Each row is a point on a tangle of strands that fork, close into loops and nearly touch. The rows are in no order.
In the rows, zero is written as 128.
Two points are linked if the straight distance between their rows is under 140. Some points are linked to none.
K_790: [ 92 190 155 181 130 172 105 117  84 188 171 137  99 172 143 132 133 190
 163  90 143 125 179 108 135 121 112 154  93 153  61 150 110  91 137 196
 111 134 110  95 116]
K_483: [162 131 125  72 129 122 134 145 165 112 122 157  82 140 114 100 145 138
 143 130  85 162 197  87 129  62 172 111 154 102 117 114 118 146  97 116
 156 141 127 123 151]
K_340: [133 126 120 109 113 143 111 111 130 150 110 123 126 112 117 140 109 163
  25 176 153 115 107 153 182 123 151 148 125  71 170  87 152  90 105  69
 113 133 138 111 108]
K_591: [110 117  99 117 117 146  93 193 158 161 146 153 101 126 113 123 180 176
  81 168 102  98 117 138 207  88 142 132 146 126 132  77 141  80 106  89
 150 143 148  85  98]
K_738: [130  89 151 161 116  84 157 105  98  86 140  63 185 122 150 160 110  98
 135 167 152  85  51 156 112 178 122 127  87 134 136  77 129 174 163 132
  97 122 130 193 130]
K_921: [107 115 116 127 143 149 156 134 140 143 127 122 126 126 151 103 137  96
 154  80 137  73 105 128 149 122 137 133 143 146 110 134  70  83 149 126
 118  93 120 117  88]
K_642: [135 148 177 157 116 148  96 136  89 123 130 144 158 171 157 157 144 193
 105 151 145  85 148 105 118 172  22 182 106 175 100 101 177 168 124 130
 121 124 131 121 182]
K_859: [114 107 113  98 157 174 152 102 145 138  97 117  89 105 142 125 136 131
 139 119 135 116 107  79 155  61 170  99 150  98 132 129  51 111 142 112
 112 146 132 109  80]
K_182: [150 134 127 118 134  97 130 136 112 108 149 143 124 133  72 124 109 128
 115 145 107 216 203 147  53 154 116 121 142 118 148 172 205 156  92 148
 159 145 122 148 185]
K_466: [122 134 116 174 140 167 128 128 127 136 129 112 127 155 166 113 121 130
 183 101 164  74 126 130 132 179  54 177 101 186  77 115  88 113 159 130
 131  89  99 102 115]
K_795: [112 148 122 125 150 130 124 143 131 164 181 172  90 141  73  74 134 149
 198  92 117 197 222 153  77 120 154 121 122 141  72 176 136 138 102 216
 153 143 112 116 110]
K_780: [133 118 124 157 132 111 176  90 116 102 130  75 149 116 159 129  92  62
 194 115 164 105  97 140 100 160 130 127 101 120 112 124  74 137 170 149
 108 110  94 169 111]
K_588: [113 146 138 139 149 138 107 168 124 152 184 177  88 160  99  73 162 160
 189 105 127 150 212 129 109 139 124 144 129 148  63 151 142 114 115 184
 163 110 114 103 114]
K_808: [100 119 122 134 157 157 160 126 132 133 130 119 128 132 155 105 126 113
 221  64 134  80 102 126 128 129 140 110 149 153  85 148  50 118 174 174
 102 117 116 118  81]
K_842: [163 137 147 116 130 158 129 108 157 102  92 175 114 162 141 127 136 146
 118 116  99 124 152  61 119  98 104 130 143 122 111  90 115 187 125 114
  97 157 144 134 194]
K_726: [121 131 119 147 114 133 115 167 110 167 169 114 129 139 113 139 132 178
  67 157 139 116 141 154 140 145  86 144 109 118 130 129 178  67  71 119
 144 135 124 106 113]
K_129: [132 110 153  83 107 141 115  80 157 116  71 128 119 121 133 138 113 144
  54 165 144 134 111 105 155  84 172 138 137  77 194  75 116 153 130  60
  73 138 162 126 152]
K_29: [127 130 105 132 137 120 149 132 139 138 151 126 112 125 104  91 113  87
 168  96 127 165 168 158  88 149 127 124 128 131 120 182 129 109 109 150
 157 102 101 120 119]
K_999: [134 152 108 107 114  90 137 124 141 124 128 126  88 117 100 106 138 132
 149 137 113 182 173 109 121  90 178 115 139  75 134 149 108 112 101 126
 145 117 121 139 121]
K_890: [129 155 156 160 110 182 107  99  97 172 129 111 126 168 157 169 111 183
  77 137 159  88 137 113 143 138  70 166  77 141 127 113 137 110 114 128
  94 146 120 113 147]
K_373: [126 108  84 106 133  85 131 146 170 121 104 122 145  77 109  98 131  70
  75 143 133  91  58 160 196 141 169 119 150 132 158  84  89  77 141  48
 188  94 128 140  78]
K_130: [134 117 160 159 118 107 128 109 124 105 128 107 159 154 147 148 144 139
 172 150 138  77  89 118 110 165  93 151 103 152 104 112 125 182 162 166
  79 133 131 142 147]
K_426: [141  95 126 110 101 131 100 100 159 106  86 127 150  96 124 141 106 145
  85 154 109 180 108 135 133 129 125 110 127 100 180 113 176 157 100  75
 108 128 169 109 150]
K_173: [133 128 155 113 127 118 126  95 106 118 106 108 128 137 140 175  79  94
 119 107 122 148 119 131 111  96 162 127 116 103 171 169 143 165 134 180
  85 141 118 146 135]
K_998: [ 95 201 178 186 110 148  80 131 100 184 155 136 137 171 149 138 174 206
 137 132 152 110 160 101 134 129  67 158  84 150  75 122 121 109 124 166
 111 132 134 100 132]
K_881: [118 106 128 129 148 182 139 159  93 152 131 139 115 155 146 171 137 127
 131 101 112  76  91 140 148 119 121 135 136 165 115 151 123 116 161 165
 117 148 113 114 102]
K_906: [153 101 101 132 123  72 123 176 178 104 133 137 142 114  97 115 132 115
  78 175 111 125  87 155 161 175 132 111 144 137 149  95 157 123 116  52
 203 109 143 143 134]
K_267: [132 160 155 150 149 155  90 147 121 135 174 165 128 170 118 105 150 180
 125 137 130 149 219 109  80 170  38 148 102 164  72 134 190 152  95 165
 147 137 115 110 173]
K_149: [159  97 150 114 112  68 125 132 177  81 125 140 177 129 104 130 130 118
 132 141  74 177 136 121 100 146 136  76 150 148 158 136 188 198 117 123
 130 135 170 142 204]
K_312: [146 155 137 113 156 113 131 138  95 141 166 153 100 158  84 131  87 124
 120 107 104 193 217 147  64 122 128 134 137 128 124 186 185 160  91 208
 145 170  95 135 164]
K_991: [125 140 116  68 103  98 139 121 100 129  74 103 123  48 138 158 111  72
  93 151 132 193  88 164 147  84 200  86 156  86 208 125 128 108 136  49
 165 123 139 139 113]
K_862: [ 89 134 138 134 126 116 157  94 105 145 125  68 142 109 139 150 120  71
 138 118 145 118  82 148 127 100 198  94 105 103 178 139  73  99 155 138
  82 129 132 160  81]
K_950: [148 116 139 142 106  75 134 125 155 117 128 108 188 130 117 148 119 107
  98 144 104 146 112 146  84 166 105  79 121 133 170 125 164 161 107 111
 112 152 144 159 183]
K_658: [112 132  93 124 177 139 171 146  93 132 162 112 118 123 114 116 124  87
 217  73 134 120 136 166  83 156 150 100 153 169  98 195  79  94 182 188
 151 127  85 146  77]
K_2: [126 143 121  98 112 102 118 103 136 108  84 121 128  73 122 124 100  86
 162 110 118 240 141 145  85 110 147  79 143  95 169 168 150 162 117 102
 142 118 150 134 147]
K_824: [115 136 114 140 119 170  94 177 121 174 177 156 104 136 129 129 164 189
  91 158 120 132 176 130 158  97  93 140 114 119 100 115 182  85  77 152
 134 159 142  76 124]
K_32: [125  90 108  97 147 149 166 146 159 139 102 134 138 116 155 103 129  72
 122  94 136  67  73 123 178 118 149 120 160 143 121 113  59  80 152  89
 156 104 124 119  96]
K_705: [117 150 131 124 151 179 150  99 110 158 115 120  74 140 150 133 124 132
 131  98 143 113 138  75 140  67 155 126 131  98 107 136  56 104 135 142
 106 154 115 117  96]
K_62: [112 162 129 153 148 216  85 170 108 170 138 179 100 154 165 112 159 159
 172  85 147 120 170 114 137 141  45 180 119 186  47 113  87 102 149 135
 157 106 113  74 113]
K_96: [146 110 161 118 132 116 132  85 146  99  90 122 142 145 145 167 109 113
 137 120 112 115  95  84 106  90 143 112 127 129 150 116 111 218 157 155
  60 176 150 157 170]
K_146: [139 117 140  70 115 150 136  78 120 109  61 117 109 100 151 157  89 112
  81 145 142 162 114  99 139  72 193 121 154  55 188 118 120 140 136  81
 102 134 146 131 130]
K_219: [102 167 127 149 155 191 141 110  83 170 142 133  89 165 151 125 101 154
 170  48 147 116 170 104 135 107 133 152 120 150  62 166  69  91 153 189
 123 127  89 101  85]
K_66: [140 128 104  97 127 138 162 107  86 121 102 121 109  95 130 143  97  90
 106 118 141 146 112 140 141 115 172 138 152  81 157 164 123  86 128 108
 147 104 103 131  94]
K_54: [112 141 127 160 122 109  96 169 153 151 154 130 128 141 114 110 189 171
 151 158 127 102 122 130 142 143 112 118 115 130 108 120 125 108 115 134
 122 130 142 111 107]
K_449: [137 176 116 137 114  76 125 125 128 136 160 129 102 132  89 116 150 164
 139 154 117 176 194 111  90 106 154 118 120  94 119 151 141 126  88 156
 132 153 120 142 143]
K_411: [112 115 123 134 107  93  91 177 170 142 146 118 128 127 103 122 195 179
 116 188 100 107 109 131 171 112 148 107 123 138 135  96 140 121 112  95
 137 130 158 115 108]
K_215: [145  84  83 109 151 139 150 124 166  96 106 145 130  94 130  81 106  83
 165 101 136 128 106 119 136 151 110 138 157 135 102 140  99 120 145 103
 165  74 110 112 112]
K_956: [111 126 141 140 154 185 152 105 107 136 120 112 121 155 179 145 105 120
 204  72 155  63 106 109 128 119 108 157 116 170  86 131  48 150 179 183
  92 131 110 127  98]
K_932: [137  95  81 146 146 107 132 150 151 117 120 128 147  99 124 110 136  92
 100 143 145  64  42 145 183 179 121 139 132 158 113  85 102 100 161  72
 175  99 119 136  80]
K_315: [130 154 164 149 118  93  87 106 142 119 141 123 174 149 118 132 165 217
 108 165 139 114 155  81 106 144  70 131  94 125 118 115 173 163  88 141
  81 146 160 129 175]
K_994: [113 149  87 150 160 129 182 157  66 125 180 102 119 122 116 111 137  87
 178  96 159 107 136 163 102 178 140 129 141 167 107 174  87  45 174 156
 170 104  83 156  73]
K_234: [117  70 157 144 111 119 140  92  99 115 136  87 178 128 150 167 116 118
  91 160 153  54  23 172 156 177 118 157  88 156 133  55 120 176 155 106
  94 124 144 165 115]
K_476: [168 141 109 120 123 121 100 188 179 106 137 173 102 142 110 103 154 155
  79 170 102 137 181 108 153 117 108 132 147 111 132  70 168 108  88  71
 177 141 136 119 171]
K_688: [104 121  96 124 142 183 136 158 138 160 135 157 105 123 131  87 142 128
 129  69 126  93 138 128 173 102 139 142 154 136 114 142 106  45 126 125
 138  97 124  83  79]
K_735: [129 138 137 158 125 104 121 154 177 129 125 135 131 144 140  97 167 132
 182 138 133  80 105 121 133 150 109 131 124 139  85  99  84 133 144 128
 121 117 138 131 126]
K_433: [139 158 153 128 167 108 141 125  98 131 154 140 109 174 111 134  90 111
 151  93 116 156 190 144  61 146 116 139 124 155 104 181 144 172 127 214
 139 150  81 149 162]
K_811: [169 142 134 134 144 167 139 104 131  83 104 170 130 172 132 128 110 137
 103 100  96 156 175  88  95 135  88 118 154 129 125 101 148 184 123 116
 100 170 118 143 207]
K_51: [100 144 151 116 118 103 141  92 112 134 107  85 130 119 136 146  95  92
 148 103 132 152 115 127 121  78 197 109 123  95 170 165  95 136 139 168
  89 126 129 149 103]
K_39: [ 88 147  70 132 137 159 151 119  74 147 159 118  97 102 111 117 120 136
 138  83 128 151 147 138 145  94 182 125 157 108 133 190 124  41 140 155
 127 118 109 103  54]
K_695: [115 123 109 126 170 131 149 166  93 132 148 124 110 143 114 148 129  99
 190  92 104 123 118 150 106 123 153  92 159 148 107 191 106 121 172 196
 137 159 105 141  87]
K_708: [141 118 136 153 123  67 122 182 159 114 150 134 157 142 110 122 159 144
  97 182 123  95 102 141 128 194  86 118 124 150 125  95 167 138 112  86
 171 117 143 147 144]
K_913: [138 111 138 131 108  75 150 133 142 110 118 105 153 125 127 145 138  90
 125 157 110 116  83 149 121 137 161  88 125 127 160 116 122 149 132 110
 129 128 145 162 140]
K_100: [154 113 160  96 123 117 131 111  93 111  99 114 144 129 140 196  94  99
  69 144 114 133  98 144 120 107 167 119 131  97 191 134 169 163 127 137
  97 162 131 155 150]
K_624: [111 172 153 175 122 192  96 146 105 164 125 140 124 158 184 133 152 149
 170  94 167  75 133 116 145 149  44 195 102 188  68 102  68 113 169 126
 139  95 118  96 123]
K_84: [ 95 120 113 135 122 119 144 106 144 149 115  82 151  94 135 117 133  86
 101 143 151  97  58 158 151 123 163 102 109 121 164 102  77  87 151  89
 104 124 127 143  80]
K_208: [169 100 154 104 135 103 127 139 171  78 120 184 146 160 112 124 140 132
 144 126  72 144 149  82 113 121 127  96 159 167 112 118 166 221 138 143
 134 158 152 135 218]
K_43: [141 159 145 138 131 135  94 151 158 119 164 186 110 154 104  75 162 171
 128 134 115 165 233  89 107 130  96 142 112 127  85 105 179 150  78 148
 150 130 136 122 168]
K_391: [142 140 175 155 147  98 128 126 113  93 141 123 154 162 150 156 137 116
 207 135 132  84 111 112  87 149  96 134 112 167  77 126 114 211 174 208
  94 158 115 160 163]
K_755: [133 137 109 111 114  93 153 126  87 117 122  99 118  87 107 149 118  85
 117 147 133 173 114 159 109 129 173 117 137  89 169 172 137 103 123 111
 155 111 121 166 109]
K_273: [130 134  71  96 112 143 137 154 110 146 168 135  80  90 100 136 124 139
 110 144 113 197 174 158 149  56 178 116 161  79 152 150 180  78  83 143
 149 162 125  81 108]
K_781: [138 103 102  62 108  87 134 155 141 114  91 136 129  44 120 131 116  69
 149 132 100 218 101 161 147 105 182  69 181 136 172 165 145 119 142  65
 226  97 154 121 132]
K_190: [ 73 125 109 141 147 153 158 137  80 131 142  99 138 123 148 118 158  99
 124  96 161  32  57 141 184 128 172 138 135 153 117  80  58  60 194 108
 113  98 122 156  48]
K_109: [150  90 137  99 115 121 154 138 127 128 109 130 133 118 132 166 119  93
  88 146  99 118  68 149 154 118 174  99 145 122 161 130 140 140 136 114
 135 142 142 140 133]
K_549: [160 140 129 135 146 142 146  76 152 100 105 144 133 149 124 100  85 121
 148  87 111 184 182 117  65 137 103 104 126 120 124 138 126 183 119 137
 107 144 108 142 174]
K_275: [142 107  85 105 127 130 137 180 108 138 163 149  96 109  93 145 137 122
 104 154 100 169 157 164 130 108 145 113 161 110 147 164 188  87  91 136
 173 152 120 105 124]
K_704: [152 127 132 127 122 108  97 179 168 101 164 176 116 141  88  89 164 160
 112 162 106 158 204 110 119 149 108 135 136 122 120 110 202 132  75 116
 171 121 143 125 168]
K_216: [128 128  84 164 153 143 121 150 151 129 138 130 127 122 125  87 132 109
 160 116 157  91 121 142 130 198  78 154 121 169  91 134 108  79 144 114
 163  90  92 112  94]
K_34: [130  99 114 114 127 141 126 137 114 134 117 136 120 116 118 128 124 133
  59 146 138  86  78 162 188 161 150 167 142 107 144 106 143  93 123  78
 150 103 124 117  87]
K_200: [135 113 148 135 119  76 171  94 137  76 119  98 155 131 156 122  93  70
 187 123 138 122 110 131  88 144 136 125 125 114 122 119  96 180 152 153
 102 108 127 169 148]
K_678: [ 87 124 143 137 109 171 101  90 149 179 126 120 113 130 121 128 138 188
 109 137 146 115 121 100 152  91 138 144  97 113 142 129 118 111 109 136
  66 140 156  98 107]
K_450: [113 106  96  99 160 142 167 170  76 118 141 125 102 122 123 162 127  95
 151  96 101 117 101 137 140  94 190  96 173 129 128 187 105 100 172 167
 149 156 111 144  73]
K_953: [133 126  96 100 124 101 141 162 105 138 159 138 101 104  80 146 115  98
 128 150 103 210 174 177  77 117 142 109 158 117 158 194 179 117 100 146
 177 154 125 130 142]
K_715: [112 106 140  84 111 136 117  88 165 133  86 124 122 110 127 125 114 131
  45 170 163 104  84 136 187  98 180 157 138  84 179  73  98 118 134  46
 104 108 150 121 110]
K_818: [128  82 102  82 114  82 142 144 176 100  95 134 141  65 130  94 120  67
 162 119 113 172  88 148 160 123 170  92 173 136 147 150 115 120 147  78
 201  73 145 125 116]
K_567: [114 151 146 147 102 107 125  58 160 128 112  97 133 119 128  95  79 122
 172  95 155 181 149 123 101 129 143 130 104  88 139 157 106 136 114 145
  93  91 126 128 125]
K_918: [146 114 133 112 121  74 112 165 185  94 160 154 129 126  84  85 157 138
 154 156  94 188 184 131 102 144 148 109 142 132 140 136 184 154  89 124
 173 108 146 135 160]
K_725: [133 128 107 119 164 165 130 128 134 156 132 153  98 138 119 117 126 130
 172  86 103 163 161 119  97  95 126 106 129 133  86 165 105 152 124 179
 128 172 106 101 114]
K_894: [111 180 181 170 111 140  89 113  82 179 145 110 147 166 155 176 158 197
  88 155 154  82 147  97 126 112  69 154  74 142 104 116 132 130 119 163
  80 161 134 125 153]
K_574: [120 141 130  95 101  90 153 100  81 103  81  90 131  62 144 155  97  49
 121 136 149 182  90 151 115 112 183 104 133  87 194 137 112 127 146  80
 144 108 135 176 120]
K_167: [131 128 129 131 105 129 109 127 117 161 141 109 133 132 118 155 121 188
  27 177 146 123 128 147 147 123 105 135 110  83 157 107 177  93  72  99
 111 150 138 111 124]
K_366: [113 129 127 154 111 110 134 117 144 144 129  88 141 120 131 125 129 114
 104 142 137 106  91 148 138 148 133 124 101 113 151 120 115 105 120 105
 109 109 124 144 107]
K_600: [129 145 138 114 145 122 122 114 144 141 134 149 104 129  94  98 106 135
 185  84 102 203 191 128  84  85 164  98 120 110 105 173 121 174 101 199
 128 149 123 117 113]
K_651: [115 144  81 117 140 176 151 104 103 162 149 139  86  96 117 113  94 122
 138  82 128 190 180 126 126  76 165 118 145  98 122 188 114  70 109 164
 141 140  94  90  79]
K_230: [157 102 150  73 111 144 110 123 192 106 103 171 108 137 127 110 154 155
 140 126  81 140 168  60 146  61 156 120 138 124 126  87 122 188 113 117
 117 145 167 114 178]
K_806: [114 105 167 137 118 134 119 118  95 153 132 103 170 144 144 170 131 172
  56 167 159  44  47 159 168 182  81 169  84 165 129  58 128 159 123  86
 103 132 148 142 120]
K_517: [125 133  48  99 132 155 143 140 120 145 137 136  87  60 109 114 120 110
 130 122 120 203 164 143 137  64 166 105 170  89 143 162 123  58 101 119
 162 150 115  89  89]
K_397: [149  61 114  78 137 109 165 127 173  81  94 146 126 108 143 103  95  79
 172 110 110 153 103 118 141 133 149 108 177 128 119 145 110 158 147 103
 179  74 137 125 139]
K_601: [126 135  72 164 140 126 140 101 136 123 132  85 152  91 132  86 102  95
 141 100 180 103 109 144 137 180 101 159 104 149 131 144  95  57 142 109
 142  72  82 123  75]
K_609: [127 148  69 142 137 124 114 167 144 142 161 147  94 107  92  87 128 133
 110 138 139 159 181 133 135 135 115 150 129 103 119 143 150  50  85 113
 186 110 105 112 105]
K_596: [136 121 120 141 120 105 140 125 128 133 138  96 161 118 121 154 101  95
 131 132 113 161 116 178  73 166 103  90 114 136 158 173 157 139 115 144
 135 143 120 146 146]
K_15: [129 148 124 153 151 142 115 169 103 145 179 149  94 161 106 114 151 155
 128 143 138 144 195 134 101 170  80 155 121 141  86 147 168 100 104 150
 174 117 100 109 136]
K_569: [111 126 143 156 139 173 137 155  65 154 139 115 135 160 163 170 143 134
 120 112 142  50  84 164 154 158 100 162 110 184 111 119 120 106 164 137
 119 124 112 121  98]
K_634: [125 117 162 121 107  74 105 116 135 127 126 101 177 134 117 153 154 189
  55 195 126 105  99 122 132 138 123 113 105 116 155  93 164 164  98  95
  90 148 163 144 154]
K_986: [115 103 130 157 122 112 173  95  83 102 147  51 172 100 153 139 108  70
 153 143 169  90  58 172 126 166 144 126  71 126 148  93  97 124 162 127
 102 103 110 190  91]
K_872: [151 114  89  95 114  79 118 145 174 104  96 127 137  76 105 110 117  92
  70 169 113 147  86 157 181 140 168 113 153 113 180  90 133 109 123  30
 191 102 135 137 120]
K_784: [128 107 146 107  93  78  97 106 154 113 102  99 174 110 115 153 130 160
  57 182 114 155  96 139 130 124 142  88 121 106 191  96 173 165 102  65
  97 145 174 134 155]
K_926: [117 102  81 133 133 111 139 106 152 107 110 106 157  62 136  84 108  77
 167 103 159 119  79 160 136 165 131 139 141 145 126 151  94  86 153 105
 150  60 111 114  67]
K_776: [153 116 171 120 130 135 101 151 108 131 134 158 160 162 130 172 140 159
  85 146 101  90 129 115 122 128  88 147 127 159 123 137 201 186 109 167
 120 160 142 114 186]
K_604: [122 163 129 144 122 158 142 125  72 169 149 121  91 152 136 158 120 143
  87 126 145 105 144 127 154 115 147 158 119 102 120 139 129  56 123 144
 130 139  98 120 110]
K_851: [143 142 163 118 140 125 107 100 130 118 121 162 130 163 115 124 129 152
 149 109 104 140 173  89  97 100 137 137 116 129 105 148 149 208 114 196
  91 153 129 125 168]
K_264: [116 159  81 170 148 123 129 180 121 161 183 129  98 134  94  94 147 130
 138 137 148 139 184 149 105 170  81 141 131 145  96 155 134  52 114 135
 184 122  90 121 107]
K_777: [143  96 138 124 136 163 154  97 142 120  92 124 128 138 163 148 103  98
 150 106 122  95  87 104 113 119 113 132 120 136 124 125  85 173 155 142
  92 145 132 136 144]
K_120: [120 142 137 161 113 125 136  78 149 123 126 109 125 141 143  95  87 122
 152  97 165 118 140 115 129 158 113 176  98 116 111 135 109 106 123 131
 115  78 107 125 126]
K_961: [129 117 107 127 153 215 113 161 130 170 140 176  88 137 131 122 153 148
 154 100 104 131 154 122 135  97  97 127 130 149  86 142 127 118 121 162
 131 161 123  75 112]
K_572: [132 156 144 174 133 136 129  99 150 129 150 128 124 168 135  79  96 146
 172  91 154 140 194 121  92 184  79 161  92 146  89 140 126 130 110 157
 129  96  97 121 147]
K_565: [113  82 120 134 140 123 154 175 126 115 124 143 127 129 157 123 162 105
 182 118 136  44  46 123 179 151 126 137 157 171  69  87  63 122 193 117
 151  91 144 138  98]
K_192: [137 129 123 163 114 118 110 108 183  87 114 137 153 148 125  92 117 148
 108 132 131 129 144 111 116 172  68 144 120 119 140  89 152 148 107  83
 105 112 138 138 170]
K_674: [ 86 149 106 152 126 125 140 151  91 152 183 118 105 135  98 111 141 148
 146  97 127 135 160 153 129 132 167 131 148 125 123 182 137  45 130 164
 141 107 116 127  79]
K_103: [169 122 152 116 143 109 122 137  99  98 127 147 157 166 116 181 112 130
  81 142  97 135 147 116  89 134 103 124 135 142 142 155 207 195 115 173
 109 187 122 147 200]
K_240: [108 117 115 152 142 147 174 116  65 122 150  77 145 114 161 132 130  81
 133 120 168  52  62 153 159 153 148 148  96 144 125  87  73  78 172 123
 123  97  91 173  71]
K_162: [127 126  83 163 158 136 107 173 145 136 120 138 136 110 142 112 153 114
 126 132 156  60  71 125 169 178  75 158 128 172  91  89  82  80 157  88
 171 102 109 114  90]
K_556: [122 164 133 132 162 208 149 128  59 158 129 133  80 163 172 159 127 130
 145  89 148  89 146  92 146  92 123 146 130 133  80 140  63  89 160 158
 126 144  93 122  99]
K_345: [139 137 143 151 151 173 153  90 101 117 115 107 121 168 174 153  90 111
 174  96 147  90 129 110 101 137  88 155  96 160 103 133  89 167 168 172
  96 142  93 142 143]
K_614: [134  96 142  67 109 136 114 129 191 116  90 140  99 123 126 115 148 149
 126 143 106 127 127  90 180  57 184 125 147 108 156  96  98 138 122  88
 116 122 158 110 136]
K_891: [136 128 124  62 121 153 151 106 112 137  81 122  91  87 143 145  98  99
  85 136 139 140 123 125 171  58 203 117 169  61 177 126 104  88 127  91
 130 136 124 113 101]
K_305: [122 153 140 114 121 114  98  87 142 134 123 132 125 103  99 120 106 145
 152 107 104 228 177 119  83  83 162  95 112  92 144 176 156 185  94 174
  98 145 144 117 132]
K_779: [141 119 132 103 104 112 115 104 159  84  74 137 139  96 130 128 104 105
 121 131 102 214 130 120 113 110 146  87 149  93 178 125 156 168 121  72
 119 118 164 128 167]
K_792: [134 139 139 140 115 198 115 102 143 164  99 130 123 147 154 137 109 149
  62 129 167  75 115 115 162 139  79 179  97 131 146  77 106 102 125  82
  98 135 127 110 147]
K_535: [143 134 150 148 125  83 119  70 134  51 115 115 187 143 123 138 101 136
 142 124 116 163 145 109  65 161 107 112 134 124 144 129 175 219 131 153
  59 145 138 161 200]
K_245: [143 115 150 125 115  88 115  71 149  57  83 116 173 123 134 150 109 125
 133 130 103 171 114  95  91 122 145  89 147 116 169 110 153 226 143 127
  60 152 164 156 189]
K_598: [113 126 153 145 105 130  92  73 170 145 118 112 138 131 123 119 140 179
 136 148 134 136 120  95 117 108 127 131  93 107 145 124 122 161 111 141
  55 144 163 106 135]
K_372: [138  97 149 147 119 105 128 115 154  91 123 128 161 149 131 119 126 137
 151 146 121 109 116 126 106 177  84 141 125 145 112 118 160 182 129 138
 107 109 140 132 167]
K_221: [128 140 178 148 112  76 111 110 115 105 131  97 202 153 135 151 149 202
  68 175 146  81 117 105 110 167  60 135  94 140 124  90 169 171 100 111
  85 147 152 153 172]
K_110: [172 105 165  96 133 134 111 159 148 106 123 198 139 162 125 142 164 154
 108 143  79 110 143  91 139 112 112 128 160 164 115 108 187 192 123 137
 143 157 158 113 212]
K_546: [135  96 121 123 136 186 122 139 127 149 123 156 109 136 133 136 134 137
 129 113 107 114 113 131 150 120 112 143 130 139 122 143 146 123 121 146
 122 138 132  97 116]
K_158: [142 115 121  97  89  68 106 165 159 104 137 133 135  97  86 117 148 138
 116 165  94 209 172 146 114 119 155 100 143 112 181 140 205 138  80  96
 172 116 161 128 155]
K_660: [141 132 153 140 154  94 137 139 114 111 150 116 144 156 118 149 117  98
 171 130 118 120 130 143  73 153 123 112 119 157 116 175 143 187 151 211
 123 156 104 166 150]
K_464: [113 137 166 123  98  96 102  66 160 120 107 117 142 122 122 111 110 145
 150 113 132 178 145 104 104  99 161 126 106  88 153 143 133 175 112 150
  64 119 153 128 146]
K_225: [ 94 135 105 131 119 170  98 171 139 170 153 155  96 131 119 100 165 169
 108 122 122 109 152 124 184  92 142 148 139 120 116 111 140  57 107 130
 128 126 146  85  90]
K_337: [128  94 115 113 142 130 163 151  82 129 137 111 129 116 126 172 129  82
 108 128 106 102  60 162 144 129 177 102 139 133 155 150 126 107 162 137
 144 138 123 152  91]
K_302: [136 171 149 142 113  76 107 106 122 123 148 120 142 147 102 136 159 191
  97 169 124 147 179  85  97 118 122 118  99  98 128 129 174 146  81 147
  90 153 139 140 169]
K_923: [142 125 134 138 112 151 100 103 181 122  98 144 136 142 133 112 121 159
  68 145 144 104 124 103 147 137  83 158 113 111 153  70 144 134 108  69
 100 132 149 132 158]
K_869: [ 88 128 119 136 152 160 148 177  79 130 132 136 129 133 167 130 180 111
 161 103 150  30  71 120 180 140 127 144 159 168  78  86  46  75 202 111
 141  93 127 138  64]
K_752: [137 135 140 177 127  87 114 166 154 108 131 135 157 145 142 119 164 123
 141 174 141  71  79 125 139 191  68 137 118 156  93  64 109 143 161  85
 151 115 137 156 143]
K_888: [125 150 107  60  92  90 120 138 107 125  65 128 118  30 134 140 112  70
 124 132 121 232 121 165 133  83 178  81 168 100 203 140 151 113 119  42
 197 113 157 127 147]
K_578: [137 174 170 132 120 180  96 143 105 167 119 181  97 162 159 147 174 163
 109 133 120 108 163  78 139  75  86 167 123 131  86  92 115 144 127 142
 119 159 141 103 168]
K_133: [128 135 123 131 110  85 130 106 138 110 110 102 163  84 124 122  96  73
 168 122 126 207 118 168  69 158 113  86 127 118 162 172 147 151 125 114
 132 115 138 143 145]
K_995: [ 99 135 171 156 114 163 105 141  83 164 131 122 154 154 166 177 163 175
  99 148 153  37  69 144 166 162  70 177  98 175 106  77 114 141 150 113
 112 124 142 127 122]

A tip is a point with one link. Name the tips that can be reached along the links from each point below, in the order of the rows.
K_100 -> K_994, K_549, K_103, K_614
K_130 -> K_859, K_674
K_245 -> K_32, K_62, K_34, K_535

How many points has the smallest loop of links through each point below? Write 0 if it is on no loop.
K_129 -> 32
K_51 -> 8
K_961 -> 0

A fork is a point with three links, a tip a point with one. Leave the first point through the second and follow the links. Name the first fork or tip that comes.
K_315; K_221 -> K_950
K_961; K_546 -> K_986
K_372; K_130 -> K_674
K_182; K_312 -> K_859
K_601; K_926 -> K_340
K_162; K_932 -> K_225
K_755; K_574 -> K_216
K_2; K_779 -> K_230
K_986; K_738 -> K_600

Name the points in between on the shortest way along the links from the first point to the second, in order.
K_818; K_340 -> K_781 K_888 K_991 K_574 K_755 K_66 K_891 K_146 K_129 K_715
K_695; K_842 -> K_450 K_337 K_109 K_913 K_950 K_596 K_133 K_2 K_779 K_426 K_784 K_634 K_221 K_315 K_302 K_449 K_999 K_483 K_230
K_600; K_780 -> K_725 K_961 K_546 K_881 K_569 K_995 K_806 K_234 K_738 K_986
K_708; K_624 -> K_906 K_872 K_373 K_932 K_162 K_216 K_466
K_598; K_476 -> K_464 K_305 K_600 K_795 K_588 K_15 K_267 K_43 K_704
